A landscape with many valleys, sampled at points; each row gives a point and its height.
From any point a ball takes the steepest step (drop divided by distance) to one of its 2 nearest points. It stops when none of these is lower. Distance is the straight distance between rows; heights are no part of it.
q96 (h 395): [122 138 169 125 130 138 104 112 185 115 127 151  90 124 172 141 163  92
 110  45 164 121 163 125 148 117  74 133  35  97 128  58 143 126 108 169
 115 141]
q645 (h 807): [123 115 144 135 140 113 115 149 141 149 126 127  94  85 126  89 140 107
 106  95 153 147 135 136 157 128 152 170 151 113 152 153 104 126 101 103
 151 105]
q344 (h 497): [123  80 131 102 107  40 141 110 101 128 126 133  97 111  48  96 107 141
 135  90 110 105 100 104 209 117 205 121  78 117 140 146 128 145 115 155
  94 113]
q881 (h 531): [107  84 107 176 139  96  97 154 109 150 134 125  91  98 118  37 154 130
 154 129 184 178 127 140 104 106 204 135 180 124 167 165 111 134 107 101
 141  73]
q554 (h 695): [137 129 116 125 103 109 141 125  79 118 133  79 191 132  94 155 135 168
 161 164 108 126 104 106 100 133 162  88 193 173  96 135 105  83 138  91
 114 115]
q809 (h 664): [116 105 164 194 129 131 157 145 152 109 134 124 143 145 163 166 159 145
 164 137 176 142 125 139  36 122 107 122 106 140 127  78 138 106 168 181
 118 118]
q211 (h 576): [ 99 107 189 179 146 136 191 123 120 154 101 129 134 142 120 149 146 120
 167  89 155 169 102 144  80 145 143 152 145 151 130 146 112 108 169 158
 139 110]
q174 (h 600): [119 133 120 105 172 150 150 136 127 196 115 148 174 172 136 141  96 107
 129  93 114 140 170 110 180 167 174  94 137 116 109 129 149 135 145 111
 143 129]
q8 (h 406): [128 124 189 136 168  91 191  93 138 155  95 144 114 155 168 173  83 105
 107  83  96 148 165 137 164 145  95 132  24 112 131  97 167 140 138 182
  84 165]
q299 (h 553): [122 105  75 134 126 136  66 150 106 147 165  87 128 117 115  81 153 142
 117 117 149 133 134 116 102 104 146 103 213 130 132 122 121 115  81  61
 161 113]
q603 (h 605): [147  93 172 119 131  80 185 109 135 151  88 134 132  98  53 121 144 101
 135  97 133 105  94 123 153 121 163 133 121 139 171 146 136 120 140 160
 114 120]
q997 (h 677): [159 172  96  98 116 189 179 124 123 159  93 117 149 105 105 134 127  81
 121 162  61 111 137 177 157 128 112 197 169 133 133 183 123 119 183  77
 140 158]
q94 (h 538): [121 115  78 118 116 114  68 136 100 122 156  90 107  97 103  56 166 138
 119 131 137  80 114 100 138 106 149 114 183 125 143 139 117 135  59  84
 149 134]
q402 (h 848): [138 162 125 181 146 140  69 166 152  82 130 109 117 121 236 122 109 160
 103 167 155 152 116 132  68 117  66 119 130 115 123  85 106 145 101 112
 120 137]
q360 (h 694): [142 149 133 141 137 190 136 138 145 159 122 166 169 151 132 143 143 109
 165 166 132 146 147 147  90 138 129 112 151 129 112 119 124 101 171 129
 128 120]
q473 (h 315): [102 119  77 109 146 115 133 116  84 147 134 148 141 159  76  88 104 149
 146 138 109  99 149 111 133 136 165 100 131 127 113 149 153 164 105 135
 125 127]
q341 (h 516): [152 132 106  58 139 136 177  97 108 155  96 143 143 120  35 115 112  89
 130 130  82  82 136 117 193 130 161 136 137 139 145 189 147 136 150 107
 132 148]
q919 (h 376): [111 117 151 151 131 108 102 157 168 127 144 125  63 108 189 117 140 126
 101  70 146 156 158 129 172 126 104 142  76  75 120  79 131 132  84 154
 120 121]
q771 (h 645): [161 102 117 119 105 102 130 142 125 134 110  87 127  78  54  90 182 106
 119 134 154 112  93 128 127 103 159 125 209 138 173 165 115  98 107  96
 142 109]
q527 (h 473): [124  82 140 152 123  98 146 100 106 165 111  75 118 105 115 120 145 147
 115  92 125  83 115 102 150 102 124 144 181 141 126 101 132 137 106 133
 122 140]
q604 (h 540): [113 104 118 156 133  73 118 150  83 135 131 121 121 110  88  70 143 158
 162 132 154 143 103 114 120 123 211 113 160 127 146 139 107 131 104 119
 126  93]
q351 (h 582): [171 179 110 120 137 175 118 135 137 146 108 109 200 116 182 156 100 101
 109 191  55  83 134 133 176 143 105 119 153 140 102 116 124 122 153  86
 114 169]
q732 (h 710): [124 109 102  91 125 108 177  82 119 137 119 184 145 169  88 161  94 139
  92 140 101 119 139 139  92 124  99 124  80 118 137 154 173 151 153 163
 118 125]
q588 (h 505): [151 131  81  80 120 147  97 129 135 150 134 121 120  97 100  86 152  91
 104 118 120  55 123 112 178 122 132 136 150 115 139 151 126 137  91  92
 156 150]
q185 (h 476): [111  95 169 129 139  52 161 115 128 140 104 160  75 124  92 114 118 116
 143  74 132 128 111 118 172 134 174 130  32  97 148 135 132 138 123 191
 103 113]
q630 (h 590): [ 90 138 117 119 139 173 112 143 154 110 135 156 119 180 158 108 121 146
 166 106 192 176 146 127  95 142 157  97 111 120 105 112 156 151 134 164
 164 101]
q869 (h 351): [103 114 107 151 140 121 107 119 105 111 144 115 129 172 165 145 108 183
 136 141 144 135 168 108 102 113 114  78 112 118 101  43 163 157 115 146
 111 138]
q240 (h 346): [143 136 183 160 141 116 128 116 141  64 117 141 118 145 189 214  99 132
 130 150 134 115 106 122 105 142  63 118  37 136 127  94 108 135 146 171
 101 162]
q12 (h 684): [127 103 130 151 109 157 175 137 113 200 120  91 146 110  94 137 161 101
 133 100 106 154 150 158 130 125 136 164 213 140 129 136 126  85 183  93
 128 125]
q892 (h 383): [133 126 166 124 115  60 116 149 124  99 142 119 107 105 129 138 124 152
 128 128 123 124  79 104 173 143 164 124  87 133 134 135  94 117  99 161
 116 118]
q387 (h 742): [160 132 117  98 115 108 113 127 150  99 132 171 119 124  86 145 143 108
  81 129 158 112 100 135  91 112  79 121  91 111 179 135 132 137 105 147
 131 125]
q813 (h 400): [106 119 178 175 127  68 114 159 115  97 138  98  86 115 174 126 125 172
 160 121 152 153  79  99 142 144 169 139 105 133 116 124  76 114  93 152
 118 112]
q61 (h 345): [154 156 150  98 131 147 142  65 147 134 104 161 175 151 167 211  87  93
  79 136  76 109 143 139 156 134  66 125  73 135 116 126 156 140 165 135
 104 176]
q631 (h 415): [116 137 200 145 133 141 114 130 192  97 136 159  85 115 161 141 178  86
 133  57 193 153 124 145 108 137  86 156  53 122 151 105 109 112 125 162
 143 123]
q65 (h 562): [ 71 122  94 128 114 142  74 136  91  88 170 168  79 149  76  77 153 135
 164 104 190 167 118 142  90 111 177 120 126 124 156 147 120 153 112 126
 163  89]
q54 (h 718): [131 161 107 120 104 198 136  98 100 138 126 139 120 127  79 144 140 103
 142 156  99 127 141 169 120 122 102 163 162 134 125 154 118 120 161  86
 139 147]
q217 (h 280): [ 99 154 112 123 148 137 140 104  68 141 136 143 130 159 127 115  81 154
 158 160  62 107 161 126 183 149 148 131 114 131  88 138 141 171 123 134
 111 152]
q782 (h 322): [131 129 169 142 140  98 123 137 142  73 123 137  95 148 158 176 117 139
 133 132 169 127  88 116  92 143 102 113  54 127 154 117 112 124 119 176
 129 134]
q820 (h 281): [159 107 132  73 129  96 186  91 170 177 105 148 123  84  72 109 128  59
  59  66 118  88 163 134 172 114  96 172  74 112 161 161 159 132 135 135
 102 131]
q981 (h 672): [136 136 113 146 154 160 117 151  96 116 135 159 113 147  82 118 126 130
 164 178 163 188 150 172  55 119 138 116 162 122 159 135 130 128 137  93
 134 105]
q968 (h 517): [128 111 108  94 120  67 123 115 108 112 134 148  71 108  70  93 105 127
  99 123 109 102 128 122 184 122 148 144  78 100 147 158 134 164  91 148
 106 123]
q461 (h 676): [138 132 101 116 122  94 196 139  86 167 121 106 203 138  95 128 113 156
 137 172  77 133 134 122 122 144 183 117 192 152 105 160 127  99 156 103
 106 109]
q338 (h 795): [127 117 110 120 139 103  70 163 134 138 135 140  64  94 118  52 155  96
 127 101 170 132 136 114 194 128 177 125 122  88 160 159 114 146  62 102
 152 117]
q860 (h 422): [123 152  97 154 124 192  99 141 109 127 154  93 160 158 162 130 120 150
 154 170 135 167 141 130  46 130 112 104 197 155  84 132 105  91 150  76
 142 120]
q615 (h 355): [157  81 124  73 107  94 206  90 147 167  84 127 122  74  21  91 138  62
  76  81 117  81 146 122 185 100 131 175 121 132 175 190 157 137 164 130
 101 122]
q584 (h 869): [144 159 108 135 140 144 130 124 134  86 111 160 163 165 166 171  84 148
  98 172 123 127 114 144  64 130  66 108  89 119 120 121 144 163 133 147
 115 141]
q287 (h 164): [113 135  80  90 162 156 120 115  75 151 128  84 125 126 116 107  91 120
 114 116  66  76 167 109 199 136 123 138 164 130 111 138 140 176  90  58
 151 188]
q146 (h 624): [121 158 163 162 139 172  59 140 126  92 143 123 123 142 189 173 124 144
 150 155 135 130 155  94 147 123  90  93 127 126 103  41  97 120 134 105
 110 149]
q793 (h 857): [132 155 126 171 134 196 111 126 152 101 120 127 159 151 221 162 102 138
 110 164 146 139 134 138  58 124  44 112 135 131  93  93 132 149 149 127
 125 146]
q706 (h 185): [171 121 103  48 102 118 159  98 172 147 116 143 148  96  79 146 121  77
  46 108  94  79 127 135 168 119  92 160 102 117 154 176 149 132 134 118
 130 139]
q274 (h 615): [105 130 101 111 144 129  86 126 145  97 119 151  43 150 146  63 146 117
 126  82 204 137 151 125 129 115 125 104  63  79 142 101 166 175  66 168
 152 127]
q557 (h 715): [154 152  96 117 107 174 135 128  96 139 118 105 192 152  80 164 144 117
 144 187  91 129 116 140  82 139 123  75 193 151 108 157 130  78 152  79
 130 132]
q565 (h 580): [ 86 117  94 134 143 156 129 152 137 159 138 159 131 166 110  78 135 141
 162 102 175 181 152 139  96 135 190 113 148 112 117 127 149 141 142 140
 156  76]
q726 (h 662): [156 122 116 145 126 131 106 141  95 114 125 110 117 100  68 118 156 132
 151 178 138 159 118 155  87 102 137 118 202 137 165 136 104  98 121  72
 128 120]
q107 (h 483): [146 145 179 117 120 128 137 118 114 100 113  91 131 105 121 187 113 142
 146 146  90 128 121 110 200 130 129 144 157 167 119 104  94 113 146 109
 110 168]
q290 (h 593): [162 150 152 136 143 146 144 133 147 117  90 105 124  97 141 124 132 111
 116 170 137 130  76 147  85 138 100 151 176 146 149 174  95 109 114 117
 150 131]
q587 (h 436): [144 111 138 134 154  71 147 124 142 140 116 150 104 150 149 132  93 138
 120 128 111 121 151 125 135 130 119 103  41  92 130  92 168 147 113 196
  89 134]
q308 (h 573): [128 119 152 110 105 133 141  69 140 166 130 171 135 121  91 145 165  81
 131  75 123  83 156 137 154 108 115 149  76 128 129  97 151 113 155 162
 110 138]
q550 (h 347): [123 141 128 174 118 113 133 120  94 113 145 115 151 138 182 150 110 181
 130 180 107 124 144 127 100 124 100 134 131 139  88  82 127 127 141 134
  90 135]
q231 (h 472): [121 124 113 141 104 104 112 157 123 145 149  74 141  94 137  85 159 141
 132 127 145 149  76 123 100 131 177 141 207 158 122 182  79  73 119  87
 159  75]
q267 (h 534): [139 130 100  97 119 109  89  92 119 110 150 125 151 150 154 153  83 142
  82 147  76  76 114  99 145 131  88  87  98 133 100 110 156 155  97 139
 114 157]
q138 (h 603): [173 125  71  87 141 101 162 158 125 137 109  95 153  85  78  63 121 121
 104 182 100  95 120 125 154 131 164 139 184 132 149 202 135 136 109  88
 128 119]
q836 (h 587): [124  95 162 165 132 110 156 107 132 160 111 158 118 125  84 120 178 107
 164  95 154 113 134 142 114 112 144 134 106 126 151  90 145 126 147 175
 115 120]
q511 (h 701): [108 140 132 139 149 122 153 158 136 118 143 164 143 177 172 160  82 168
 140 145 127 179 168 135 124 155 148 110  83 102  91 112 142 145 147 168
 109 110]
q692 (h 657): [112 111 157 175 128 149 146 157 192  88 141 137 145 159 207 169 141 146
 153 120 176 152 160 132  68 127  98 102  71 127 105  48 167 130 171 200
 113 130]
q614 (h 374): [120 149  74 135 131 158  81 135 121 122 155 111 140 126 174 117 109 149
 104 159  97 104 145 124 128 127  90 135 156 121  90 115 126 149  95  88
 133 143]
q228 (h 550): [141 120 120 117 128  52 135 144  82  97 121 120 145 118  63  93 133 169
 167 168 129 116  78 105 116 129 209  85 143 144 153 153 110 123 105 128
 119 100]
q448 (h 372): [132 146 180 136 139 120 145 109 141 118 112 141 136 140 185 203  90 127
 100 124  95 133 126 124 161 150  78 134  71 133 111 110 124 133 144 157
 103 160]
q430 (h 831): [119 120 134 160 140  98 118 159 158 102 124 151  53 101 158  95 143 116
 107 126 189 175 132 161 100 126 117 158  85  87 178 142 131 148  97 151
 141  99]
q133 (h 503): [189 125 135  98 138  84 171  95 141 125  73  99 125  87  94  91 122 123
 117 173  89  63 101 126 164 107 119 142 143 140 151 140 149 144 117 161
  92 166]
q210 (h 723): [109  88 138 135 101  74 128  93  89 108 157 139 120 156  92 174 113 167
 141 118 123 104 120 112 129 110 146 107  77 131 130  84 137 140 138 166
  97 137]
q829 (h 455): [141 158  92  90 113 180 102 129 151 150 130 102 116  76 139 117 150  83
  98 119 100  88 123 140 178 120 104 191 159 125 127 156 103 117 126  64
 175 151]
q460 (h 575): [127  94  71 130 130 148 141 128  91 188 121  85 160 141  77 104 140 127
 119 110 129 111 137 117 105 123 148  94 219 133 122 134 143 117 120  76
 149 124]
q510 (h 604): [ 76  73 146 169 143  92 159 127 114 165  99 124 115 132 107 109 124 139
 136  20 184 160  97 119 133 132 187 117 118 117 137 126 124 151 128 156
 144  96]
q277 (h 551): [ 88 126 101 100 134 138 107 130  99 119 143 182  77 137  64  87 134 113
 139  88 166 154 151 141 146 123 166 139 102 106 150 159 133 163 107 114
 156  94]
q885 (h 643): [131 151 141 157 131 175 148 127 105 157 120  92 145 126 170 166 109 128
 118 146  93 155 146 149 129 136  88 161 206 147 114 123 110 110 165  82
 125 156]
q259 (h 716): [121 121 134 117 122 100 125  94  66  78 148 121 146 160  88 194  98 177
 147 158 102 106 113 106 119 127 131  92 113 159 121 113 123 135 131 131
 107 149]
q213 (h 614): [130 105 178 101 120 103 146  76 156 149 124 169 167 170 127 188 107 111
 130  94 106 100 107  94 142 147 134  89  56 150 114 133 154 112 157 186
 119 138]
q60 (h 338): [113 111  81 131 141 119 101 130  95 122 156 129 144 164 106 110 125 171
 136 144 139 117 158 117  92 112 140  78 144 115 115  81 161 161  96 123
 120 118]
q773 (h 441): [126 117 160 168 108 115  86 146 153 110 154 124 110 122 166 139 180 141
 138 107 163 108 125 103 115 107 101 109 114 118 134  45 119 105 112 163
 116 140]
q540 (h 841): [140 147 110 154 145 143  92 164 182  93 120 145  94 119 199 102 125 133
  97 143 182 157 121 156  73 117  82 133  98  87 144 105 135 159  89 147
 142 119]
q799 (h 609): [109 167 131 140 134 176  30 167 127  93 175 139 113 149 169 102 142 143
 174 147 172 154 118 106 112 141 154  89 150 132 116 105  96 115 107 102
 154 124]
q194 (h 673): [106 132 159 125 145 166 190 117 172 113 102 180 155 198 178 188 103 131
 141 121 162 169 166 140  75 147 100 109  57 129 112 120 183 152 188 198
 135 128]
q572 (h 440): [162 146 115  61  93  93 151 133 153  87 137  68 166  90 106 151 109 153
  93 160  63 108  97 112 204 134 153 150 165 157 111 159 109 110 133 110
 120 129]
q757 (h 646): [147 108  98  87 133  84 191 130 110 164  97  92 189 125  73  95 111 141
 120 141  93  98  97  98 146 144 196 114 190 153 125 194 134 117 135 116
 131 108]
q493 (h 524): [144 158  90 122  90 133 127 116 122 142 132  58 177  92 165 113 143 153
 128 178  61  60 120 115 158 116 125 156 194 157  80 114 115 105 142  99
 113 146]
q137 (h 690): [ 90 111 146 145 164 107 188 144 139 112 112 150 102 185 169 168  84 157
 138  99 163 192 164 133 101 146 136 118  51 109 125  96 171 162 154 188
 128 114]
q45 (h 592): [140 109 158  79 106  95 166  67 146 138 117 136 169 144 107 187 103 119
 103 126  76  87  90 102 144 138 118 119 107 164 118 157 148 112 161 167
 116 145]
q70 (h 691): [ 94 125 114  93 138 143 161  93 127 103 121 205 142 209 109 173  93 149
 135 128 143 151 157 128  82 130 121  99  53 117 122 143 178 164 163 177
 138 119]
q999 (h 678): [117 116 162 172 133 125 198 116 142 141 114 153 148 147 154 154 134 136
 133 144 124 123 140 156  61 130  92 159  91 130 121 108 157 131 173 198
 104 128]
q906 (h 435): [ 84 102 134 159 123 101 146 120  95 126 141 135  67 116 118 142 125 155
 125 103 148 161 153 150 126 112 112 184 116 113 135 108 129 156 134 134
 124 116]
q151 (h 391): [ 95 105 107 145 121  92  99 166 138 131 160 119  86 127 169  92 121 152
 111  86 151 153 146 119 154 131 145 124 107  80 107 103 139 144  82 153
 127  99]
q479 (h 594): [108 129 163 173 131 165 141 137 104 141 129 115 121 141 137 139 126 140
 180 129 155 193 108 143  70 142 149 150 179 162 108 162  75  91 174 106
 144 110]
q196 (h 88): [127 167 101  99 144 155  85 142  99 102 135  77 124  90 140 102 104 143
 136 158  45  95 138 110 217 130 133 148 156 147 106 130 110 149  94  55
 140 170]
q52 (h 231): [ 98 142  89  93 150 151 131 104  62 152 141 110 178 170 131 147  76 129
 121 137  44 103 179 116 183 150 132 107 150 146  88 139 160 166 129  86
 134 176]
q476 (h 783): [147 164 107 121 125 112  42 173 137  95 151 139  73  87 160  62 155 114
 123 153 136 124 119 130 180 124 132 129 122  90 160 141 108 135  54  99
 131 135]
q727 (h 819): [126 115 158 128 148  96 150 146 168 134 108 150  76  92 130 100 138  86
  81  83 162 152 130 143 148 140 121 171  82  98 163 160 121 136  92 146
 137  97]
q224 (h 572): [ 76 106  86 145 106 177  85 153 132 130 174 133  97 150 114  82 142 149
 159  87 194 206 147 151  71 105 174 127 169 118 127 127 139 137 146 112
 171  77]
q802 (h 773): [166 158 124 153 115 114  66 162 141  76 136 149  83  77 149  98 153 132
 116 183 141 136 106 160 121 109 108 149 114  99 174 129 100 141  87 108
 112 131]
q657 (h 617): [145 141 168 150 134 152 129 136 147 113 111 113 129 111 156 182 126 113
 107 137 136 147 100 143  98 134  70 147 151 141 135 128  96 114 140 110
 137 142]
q814 (h 146): [116 159 114 139 157 126  87 156  97 136 134 108  86 109 164  70 102 152
 152 154  85 121 156 122 204 143 155 143 130 108  94 129 109 150  75 100
 117 139]
q339 (h 839): [103  93 108 162 135 111 113 157 139  95 133 127  73 125 134  90 153 138
 111 125 211 179 120 145  41 106 122 139 138 105 178 131 141 145  97 142
 161  89]
q825 (h 279): [187 154 121  61 113 126 126  90 167 120 108 146 170 113 117 180  93  90
  61 136  72  84 107 129 165 131  74 125  86 125 135 151 142 132 131 115
 113 163]
q678 (h 621): [ 93  94 134 142 166 137 180 124 114 204  89 137 167 165 110 122 113 118
 140  26 146 153 131 114 152 149 183  98 152 125 122 128 139 146 152 137
 148 118]
q78 (h 495): [168 153 156 109 142 122  98 105 160 141 103 142 113 114 163 124 123  87
 105 115  98  74 131 111 199 132  97 114  62 101 119  94 139 132  93 153
 108 167]
q629 (h 602): [112 134 117 100 138 145 113 124 161 107 128 169 100 165 136 121 130 122
 119  87 185 146 147 121 105 127 117  99  65  98 130 105 160 162  99 167
 153 114]
q159 (h 494): [144 151 138 133 111  86  67 175 132  90 167  94 126  90 166 106 156 157
 125 154 155 149  79 107 112 134 150 124 173 143 145 144  74  82  88  91
 136 106]
q746 (h 706): [105 133 114 127 104 110 112 108  60  74 157 105 156 156  97 146 124 186
 153 163 121 106  86 100  74 132 139  97 147 173 103 143 111 121 113 128
 127 125]
q268 (h 554): [145 153 120 126 108 157 118 127 153 167 137 107 195 121 186 146 135 116
 111 155  85  72 129 112 151 146 112 133 156 145  85 110 123  99 154 119
 135 142]
q431 (h 591): [ 74  69 180 189 141 101 185 143 134 139 120 130 109 126 112 132 149 128
 138  49 178 182 106 151  84 128 151 158 113 134 151 134 124 129 151 163
 143  89]
q744 (h 731): [157 138 105  80  81 154 154 122 111 115 115  69 149 107  33 161 149 111
 134 145  81 132 106 146 156 120 141 135 207 154 135 168 118  87 158  69
 140 141]
q682 (h 608): [103 111 191 201 154 162 117 157 147 143 139 106 104 135 184 140 132 140
 175 101 171 204 146 140  94 126 135 139 163 145 127  89  98  98 159 111
 132 120]
q14 (h 555): [137 144 148  77 103 104 109  98 154 127 138 181  93 103  78 128 162  80
 112  72 147 103 132 126 174 118 115 154  45 103 159 123 127 119 119 146
 112 129]
q181 (h 568): [131 147  82  55 154 174 143 119 125 176 117 169 153 152  86 128 111  76
 122 104 102 102 168 123 186 154 159 121 108 112 125 173 139 137 137  83
 167 137]
q412 (h 626): [167  92 136 111 120  59 147 138 140 131 109 114 119  79  69  87 159 109
 114 126 144  97  89 107 154 122 166 122 153 127 181 159 128 117 103 141
 119 110]
q149 (h 650): [109 122 153 159 131 163 147 147 201 128 147 159 137 138 187 128 159 121
 140  93 157 160 181 160  98 127 103 138  73 109 113  62 176 135 157 193
 118 113]
q902 (h 712): [103 135 122 139  85 215 130  98 114 119 144 144 163 181 136 212 138 120
 130 134 135 155 159 152  84 127  73 121 145 139  83 131 138 108 193 116
 136 144]
q849 (h 499): [ 99  94 124 135  99 121 144 168 132 170 144 125 151 106  91 111 149 116
 124  81 150 165  97 130 130 143 197 143 177 127 129 184  93  92 155 105
 158  57]
q329 (h 498): [135 123 125 143  91 131 110 113 115 136 130  53 139  92 133 104 173 151
 135 138 111  88 106 111 132 105 119 148 221 160 111 104 107  92 115  96
 133 137]
q313 (h 552): [116 135 190 143 151 151 197 101 119 176  76 127 134 123 110 129 148  95
 169  97 127 136 107 138 148 143 147 171 159 156 137 158 111 115 163 140
 140 131]
q543 (h 727): [134  98 110  98 116  99 162 120 156 131 124 179 134 133  82 136 130 108
  67 116 138 120 130 135  92 121  94 134  80 104 156 152 163 134 141 168
 127  98]
q635 (h 601): [103 167 116 131 130 213  60 165 169  89 165 155 105 159 196  92 125 139
 173 141 187 183 135 127  82 142 134 112 127 123 104 122 119 134 136 130
 163 111]
q759 (h 883): [125 146  73 129 119 152 143 126  94  99 138 138 180 159 124 148  99 164
 106 184 101 134 125 147  47 135  79 117 150 136  97 161 139 143 134 115
 129 122]
q10 (h 446): [127 150  99 133 115 160 101 144 119 150 150  83 154 127 153  94 144 141
 156 162 130 132  97 125  67 141 150 126 208 164  96 169  92  80 123  82
 155 101]
q607 (h 559): [151 117 102  70 119  89 134  90 126 130 137 132 193 150 113 152  84 148
  94 166  63  76 107 100 142 136 125  89 122 151 113 155 155 130 124 137
 114 145]
q569 (h 520): [103 122  86 158 113 130  75 145  86 127 179 118  97 105 108  36 157 149
 171 166 152 171 122 156  75 103 185 145 192 138 141 182  98 114 121  80
 144  76]
q26 (h 407): [144 155 111 100 104  77 112 159 118  92 162 114 147  98 122 126 110 167
 111 173  93 127 105 119 156 145 145 138 133 132 117 159 102 119 107 118
 116 114]
q785 (h 556): [185 148 113 112 149 134 161 125 138 141  76 121 155  96 104 104 132 106
 107 190 107  91  98 143 106 125 114 136 172 133 152 165 133 126 116 117
 129 140]
q606 (h 535): [122 144 119  98 132 125 107 113 113 116 135 170  80 117  90 113 122 113
 123 109 131 127 159 140 177 128 129 150  74 101 137 134 128 157  97 116
 126 128]
q950 (h 681): [143 134 140 143 143 118 123 170 134 120 136 168 135 135 111 130 142 138
 163 169 164 165 119 140  88 140 161 108 132 121 147 131 110 108 132 136
 131  94]
q880 (h 474): [142 116 184 146 138 104 136 121 172 162 107 102 132 105 180 130 140 109
 105  96  88  82 133 104 193 137  99 130  95 117 112  74 137 121 111 167
  98 157]
q212 (h 508): [120 142 120 155 122 105  67 149  82  74 173 100 107 109 144  80 150 172
 171 181 160 172  84 133  54 122 162 124 184 164 144 175  75 101  98  80
 146  96]
q862 (h 705): [140 103 134 110  92 123 183 124 117 153 121  96 153 102  62 170 140 117
 114 116 100 146 116 141 146 127 138 156 184 145 131 155 125  91 162 106
 127 117]
q392 (h 606): [141  93  62 107 119 148 178 131  96 207 120  82 167 133  99 119 131 101
  98 119  91  85 160 121 151 126 135 130 207 128 115 148 155 123 143  86
 141 144]
q867 (h 642): [120 115 152 156 138 141 146 158 181 168 144 151 157 127 151 141 153 103
 119  90 138 150 182 150 135 131 120 129 117 111 122  69 152 117 152 148
 116 117]
q495 (h 397): [114 163  72 144 150 200  86 139 106 139 147  98 165 150 200 111  97 143
 124 168  91 134 165 134  98 127  90 118 190 138  84 108 131 142 127  54
 139 142]
q660 (h 405): [147 163 116 129 133 171  72 141 165 130 126 118 110  91 198 110 135 108
  96 135 115  99 117 128 160 126  78 153 138 111 122 112 101 132  97  91
 151 151]
q378 (h 515): [153 154 135 122 130 134  72 104 144 108 117 129 123 134 192 152  98 118
  86 141  92  79 127  96 168 121  62  87  70 116 116  72 141 146  95 141
 100 168]
q167 (h 629): [109 109 176 120 133 114 145 127 183 150 129 170 152 167 156 160 127 108
 131  58 134 135 139 115 146 153 138  96  43 118 106 106 154 119 145 203
 124 119]
q235 (h 696): [133 135 160 139 113 166 163 108 142 148 123 158 178 163 136 186 140 115
 142 142 112 122 133 141 100 141 100 122 120 143 103 135 130 101 183 161
 123 130]
q939 (h 430): [118 132 195 173 123 149  82 142 163  88 148 139  78 115 182 150 175 120
 154  97 186 147 124 124 113 116  94 139  98 126 152  68  93 107 123 141
 131 141]
q355 (h 734): [106 155 135 122 117 194 102 104 108 111 148 163  92 134  91 145 146 106
 167 110 160 156 142 154 119 123 117 158 131 135 134 138 101 126 144  96
 157 130]
q961 (h 448): [177 103 118  58 122  86 188  76 132 119  88 129 127 106  28  90 110 113
 116 157  86  65 101 113 162 103 140 139 119 151 165 183 163 151 135 153
 102 147]
q330 (h 616): [ 94 149 140 143 144 174  57 148 109  64 162 128 120 174 185 166  99 161
 165 137 165 165 142  86 124 144 119  68 115 137  98  77 104 137 125 109
 133 140]
q68 (h 416): [ 90 124 157 172 118 111 116 144  95 107 158 100  88 114 163 142 111 178
 148 122 130 168 123 126 142 126 138 180 145 144 109 127  85 123 124 111
 123 118]
q753 (h 511): [158 142 190 114 138 121 165 122 141 129  82  89 127  92 107 143 134 106
 155 122 105 122  98 124 206 134 160 161 161 164 143 138  98 106 146 120
 132 150]
q710 (h 618): [ 98 113 176 193 146 195 112 151 169  92 136 112  86 149 208 135 133 148
 194 106 208 210 164 147  56 106 108 136 128 143 128  64 127 127 172 141
 142 130]
q475 (h 316): [127 140 127 138 123 110 158  99  97 148 122 145 150 145 137 136  99 158
 134 178  68  96 148 134 139 127 119 148 120 141 101 117 149 149 155 162
  84 156]
q237 (h 623): [181 179  82 104 122 200 128 137 129 140 100 106 186 105 127 146 116  93
 106 196  57  94 122 169 143 126  97 139 170 129 125 155 119 130 159  53
 135 171]
q425 (h 456): [119  80 152 137 158  54 180 116 143 152 108 164  92 166 113 119 100 126
 139  85 121 130 142 128 137 125 158 104   4  88 143 107 176 140 139 218
  87 117]
q573 (h 649): [144 132  86 131 113 173 171 134 100 195 120  48 169 123 142 137 130 109
 111 137  76 129 152 139 132 131 120 147 234 142 112 136 132  96 164  64
 141 151]
q765 (h 454): [136 109 136 149 125  99 101 119 137 155 130 104 138 124 153 115 148 141
 127 117 128  70 135  92 150 117 129  98 137 122 114  61 138 120  99 158
 106 139]
q526 (h 356): [148 144 149  95 136  79 117 123 129  87 119 157 102 139 122 140 102 133
 127 147 117 112  76 101 145 155 125 104  54 124 146 149 119 138  87 172
 124 134]
q15 (h 724): [115 142 133 150 101 206  88 117 117  78 160 157 104 159 126 177 147 134
 172 135 178 166 141 145  68 113  86 121 139 136 119 105 107 110 165 115
 139 136]
q532 (h 760): [169 146 132 111 103  93  98 128 157  87 118 143  87  72 121  92 171 102
  94 147 141  86  88 139 146 104  91 156 103 107 186 143 116 136  83 144
 120 145]

For each start below, name the point where the ball stops.
q569 => q614
q213 => q919
q338 => q194
q744 => q614
q355 => q919
q510 => q782
q682 => q782
